Points, in no order, along strands that fork, close into loops and pass close to each other.
Two points are linked if the straight distance between their rows is under 48.2. Some points are linked to none.
j_181: [-18 -10 -20   9  19  -3   8 -26   2   2  -3  -8  -4  -3   8   0  10  21
  12  22  23]
j_985: [ 27 -11   9  -7 -11  -2  -3  -4  19 -12 -21   4   5 -24   2   2  16  15
  13  -7   1]
j_865: [ 23   7 -18 -21 -16  16 -30  11  15 -16  -5  -8   0  -3   9  14   2  -8
   6 -22  -6]
j_29: [-21  -6   5  -5  15 -23  34 -18   0  -2  22   9   2  -8 -10  -8   3   8
   0  20   7]
j_342: [  9   7 -19 -38 -13  15 -23   9  17 -16  15  -6   7   4   6  12  -4 -11
   3 -23 -20]
j_800: [  2 -15   0 -13   9   7   7  -6 -11   7  28  -8 -14   5 -36 -33  -1 -15
 -17  21 -11]
j_393: [ -6  -3   0  -6  -6   4  22  -3  -5   6  -3  -1   0  12  11   4   2  -3
 -19   1   6]
j_525: [ -6  22   8  39   4  -2 -19  20 -14   8  -3   6  -8  -2  -4  -2 -19 -10
   5   3   1]
j_832: [  3 -20   7  10  18 -13  18 -24   7   0 -17   2   5 -20  -5  -8  18  27
   8  30   8]
j_701: [ -1   8  30  29   2 -16  12   7  -8  12  -6  12   1  -8   0  -6  -8   4
 -14  24  -8]
j_796: [ 21 -10   3   2   6  15 -15 -17  11   1 -10 -13  -2 -13   1 -19   3  14
   5  28 -17]
j_870: [ -9  24  -3  -3  -7  -5 -22   0   7   7  20  -4 -12  10  23   4 -32  -2
  -9   9 -19]
j_167: [  5  26   9   0 -12  10 -18  23   7  -7   3   6   7  -4  16   5 -24  -8
   8 -17 -22]
j_931: [ -9  -6 -22  -3  19   7 -11 -33   7   6   6 -21 -10   4  11 -10  -1  18
   5  28   4]
j_42: [-10  -1  -5   9  16  13   1 -26   6  12  -4 -15  -3   9  25  -7 -14  18
   0  29 -10]
j_726: [  5 -11 -24  -8  -3  -2   3  -5   0   0 -13  -8 -12   6   1  21  26   3
 -11  -6  33]
j_35: [  0 -13 -20 -26  -3  -3  -9  11  -1 -16  18   6  -3   6 -34   5  24 -22
  -4 -10   4]
j_682: [  5  19  -3  16 -11   6 -15  19 -17  14 -15  -5   0  28   9  34  -4 -23
 -12 -32  19]
j_963: [  5  20  25  42   3 -12 -13  17 -14  13  -8   9  -5  -9  -7  -6 -15  -6
  -9  23  -9]
j_187: [ -7   8   9   8  -8  11  15   4 -13  18  -8  -5  -3  22  25   6 -12  -9
 -24  -1  -2]
j_895: [ -7 -10 -30 -22   5  -2 -15  -4  -1  -9  31  -9 -10   4 -29 -10   9 -15
   4   2   8]
j_566: [ -9  -1   9 -13  -4 -16  13   5  -3   0  24  13  -3   6 -16  -4  -3 -15
 -23  11 -11]
j_163: [ 20   9  -4 -19 -20 -10 -23   5  12  -7  -8   7   2  10   9  38  15 -13
 -25 -10  -7]
j_18: [ 21   2  -4   8  -8  -4 -10   9   9  -9 -23   5  -2 -16  -1  22  16   8
   6 -13  19]
j_338: [ 19  -5  14  -6 -13   6  12  25  -1 -10  -8  15   7  -3 -19   7  14 -21
 -11 -17  -5]
j_245: [  7  -3  16 -28 -11 -13   1 -21  23  -7   1   2  16 -19  28  -2 -10  16
  15  -6 -24]
j_593: [ 17   1 -14  19   4  15 -35  15  -4  -3  -9 -10 -12 -10 -17 -11   3  -5
  13  -3   8]
j_117: [-11   0  21   9   6 -19  17   4   8 -12  10  20  16 -26 -11 -12  -5  13
  29   1  -9]
j_482: [ 16 -19  16   9  20   5 -11 -26  14   5  -8 -10   9 -18 -12 -29  -1  21
  12  41 -32]
j_550: [ 37   8  -6 -14 -20   4 -31   5  18  -7 -18  -5  -4  -3  13  28   9  -7
 -14 -15  -2]
j_66: [-12  -6 -35  -4   0  -7 -13  -7 -11   4   4 -15 -15  19  -3  11  14  -6
  -6  -5  29]
j_805: [ -9  15 -10  12  -5   6 -13  16 -15   6   0  -4  -4  18  10  12 -12 -15
  -2 -20   9]
j_785: [ 19 -16  21 -18  -5  -3   6 -18  23  -9 -11   3  16 -25  13 -11   2  19
  19   0 -17]
j_771: [ -6  21   7   7 -10 -32 -18  13  -5   4  15  14  -6   4  -4  15 -12 -17
 -23   8  -7]
j_52: [-11  -3 -15  -9  -1  18  15  11  -7  -7  -1  -6   7  10   4   5   3  -4
  10 -29  15]
j_612: [  3  -3 -16  11   6   1 -20   1  -7   0   0  -9 -16  -6 -18  -9   9  -3
   2  12  14]
j_451: [-15  -9  15   5  12   0  35  10  -2 -11  15  15  16 -18 -25 -20   1   1
  23  -1   0]
j_920: [-25  14  -1   2  -2 -30  -4  11  -7   0  28  18  -8   6 -11   8 -10 -12
 -12   6  -1]
j_642: [ 22  12  -1  25   1  16 -33  13   7  -7 -23  -3  -4 -16   6   0  -5   7
  25  -7  -2]
j_512: [ -7   2   3   1  18   8  -5 -14   8   3  22  -7  -4  -3  -3 -22 -24   9
  13  21 -23]
j_556: [-10  -6  -9  20  12 -11  15 -13  -4   8 -19  -1  -5  -2   9   9  16  24
   0  16  31]
j_868: [ 28  13  22  16 -10   3 -19  -2   9  10 -25  -4  -6  -7  25   3 -13   5
 -17  17 -19]
j_368: [ 20  -8  19 -26 -20 -26   4  -3  12 -10  -2  18   9 -10  -6  11  15  -6
 -22   2 -16]
j_321: [  6   0  12 -18  -5  18  15  13  13 -16   7   6  18 -14  -4  -9  -3  -2
  17 -21 -16]
j_777: [  8  -8  17   7   2  18  19   5  -7   5  -3   0   1  -2 -12 -22   0  -7
  -9  11 -11]
j_177: [ 12  -8  17   8   2 -22 -13 -30  12  10 -22  -3  -4 -16  20  -3   4  29
  -5  36 -10]
j_21: [-10  -9  -8 -18  16  23  18  -4   3 -11  25  -6   9  -8 -17 -20  -1  -3
  25 -13   1]
j_258: [  5   0  23   3 -10 -24  18   8  11 -14 -16  25  15 -24   5  11   6  12
  11 -14   2]
j_69: [-12  -2  -4  28  12  11  20   9  -4  -1 -26   5   9  -3  12  12   8  21
  24 -16  28]
j_546: [ 31  11   5  12  -7  18 -29   5  11   1 -22 -11  -7  -8  16   0  -7   3
   2   1 -11]
j_153: [ 12 -11  -9   4  -6  21   3  10 -20  12 -20 -11  -7  25  -6   2  13 -15
  -7 -33  21]
j_768: [-10  20 -17   4  -5   0 -28   3  -3   8   9 -12 -14  15  18   8 -18  -7
  -6  -1   1]
j_412: [-12  -1  23   0  -7 -35  27  -4   7 -11   3  24  19 -22   1   1  -1  13
  11   1  -1]
j_576: [-13  -2  15  -8  -2  11  35  22  -2 -13  11  17  21  -8 -14  -7  -1  -7
  15 -23  -5]
j_276: [ -3  -7 -22 -24 -10  16  -8   4 -13   9   9 -13  -2  41   0   5   6 -25
 -16 -28   1]
j_685: [-16   1  -8  13  21  21  -4  -5  -4   6  10  -9  -1   7   0 -20 -22   7
  23  10  -9]
j_304: [ -3  10  18 -25 -11  -4  10  17  15 -22  13  17  27 -17   1   4 -10   3
  18 -30 -22]
j_530: [ -6 -24 -12   4  21   2  19 -23   0  -4  -1  -5   0 -12 -19 -13  22  16
  14  20  20]
j_105: [-12  13  11 -11  -3  -8   5  -8  16  -5  12   5  12  -9  28   1 -25  15
  14  -2 -18]
j_233: [ 23 -22 -13 -24   4  21  10 -24  13  -6  -8 -18  -5  -8  -4  -9  25   9
  -5  10   9]
j_986: [ 14  15  -5  15 -10   2 -13  18  -4   3 -22   2  -5   3   3  35   7  -9
  -7 -24  24]
j_100: [ 11  16   3  -9 -19 -26 -23   2   6   2   0   6  -4   4  12  26   0 -10
 -28   6 -11]
j_637: [ -1   1 -19 -23  -9  -9 -15  -9   2   4  14  -9 -13  20   3  16   7 -13
 -31   9   1]
j_403: [ 13   3  15 -17 -23 -35 -19  -8  13  -5  -5  13   3 -14  14  15  -3   0
  -8  -1 -17]
j_254: [-20   0 -13  33  15   2 -13  -3 -31  23  -1 -14 -15  22  -5 -20  -9  -3
   7   7  14]
j_680: [-12  12  -5  17  -1  -1   9  18  -1 -10 -14  10   9  -7  11  20   1   7
  22 -24  22]
j_176: [ 30 -11 -11 -13  -3  16 -14 -14  12  -2 -13 -18 -13  -7   3  -5  14   8
 -12  13   0]
j_373: [-20  -1  -2  22   5 -18  10   4 -27  14   1   4 -10   9 -15  -4   9  -7
 -14   8  25]
j_507: [ -1  -9  -4 -15  -5   7   7  21  -6  -9  13   9   4   6 -26  -3  11 -23
  -3 -18  -2]
j_230: [-13   7  16  -6  11  -7   7  -3   3   4  36   5  -6   1  -6 -18 -32  -1
  -2  15 -25]
j_427: [-13  13  -6  19   3   4 -12  20 -13   1   9   4  -5   0 -10  -8 -11 -11
  16 -10   6]
j_297: [  8  -5  -2   4  -3  30  11  16  -8   0 -15  -5   1  10  -1  -2   5  -9
   6 -28   8]
j_839: [ 10  15  17  19  -6   7  -1  -1  -5  19 -17  -7  -7   8  19   4 -14  -3
 -28  19  -8]
j_541: [-28  -1 -16 -22  -4  16  19  11 -17   2  10  -5  14  34   7   9   0 -11
   6 -47   9]
j_964: [  1 -11   6 -31  -7 -15  23  -8   9  -9  16  12   8  -2 -11   7  13  -8
 -19   3  -9]
j_296: [ -6   6 -16 -28 -10  17 -16  12   0  -2  18  -7   0  27   7  11  -7 -22
 -11 -23 -14]
j_751: [  6  -1   7  18  10   1  -4 -23   4  16 -22 -11  -5  -1  21  -3  -4  23
 -12  39  -9]
j_858: [  1   6   9 -16 -14 -14  13  13  11 -20  -3  19  20 -12   7  22   6   4
   8 -25  -4]
j_242: [-17  11  23  13   6 -19  12   0  -1   6  18  15  -1  -3   1 -11 -24   3
  -5  20 -18]
j_765: [ -6  -8   4  36  14   4  22   0 -11  12 -32   4  -2   1   6   9  12  18
   5   4  29]
j_972: [  1   5   0  12   0 -12  -8  -1   5  -4  -2   3  -4 -12  -1  -4   0   9
   5  11   4]
j_704: [-29   0 -16  26  20  16  -4  -3 -26  18   4 -11  -5  24   0 -21 -19   2
  25  -5   7]
j_147: [ -7  23  15  -8  -9  -2  -1   8   9  -1  18  10   5   2  24   2 -35   0
  -2  -5 -30]
j_160: [-20 -11 -20 -29  -2  10  12  -1 -19   6  16  -7   4  46  -7   4   9 -21
  -8 -37   7]
j_629: [ 11 -22 -18 -14   0   9   9 -10  -2  -1  -8 -12 -10   5 -15   0  29   0
 -11   2  23]
j_134: [  8 -27  14   5  20  -9   5 -38  15  -1 -14  -4  14 -24  -7 -16  12  31
  23  31 -12]
j_218: [-17   8  -9  38  10 -13 -14   3 -24  19  -7  -4 -16  11  -2   2   0  -2
  -4  10  27]
j_212: [  0 -16   2  11   5  -1  18  -3 -21  16 -12  -6 -12   8 -16 -10  20  -3
 -23  16  21]
j_497: [-13  -5   4  -2   3 -19  24 -18  -4   7   7   3  -3   1   3   0   5   6
 -20  23   8]
j_867: [ -4  -5 -19 -13  10  10  -8  -5   4 -13  22  -8  -1 -10 -17 -17  -1  -1
  24  -2   4]
j_806: [ -8 -13   6 -14   7  31  36  10  -8  -6  13   0  13   2 -20 -22   2 -14
  13 -23  -2]

How many points has the smallest loop of links through each point below? Write none if it is on no loop.
j_805 | 11
j_771 | 7
j_451 | 8

A piece is all that can be reached along the links. How many separate loops has the piece of each point below (a circle has one, a figure eight two, a Y none), and how many tips (points with one link)?
j_52 | loops 1, tips 1
j_680 | loops 0, tips 3
j_985 | loops 1, tips 2
j_642 | loops 0, tips 2
j_858 | loops 1, tips 1
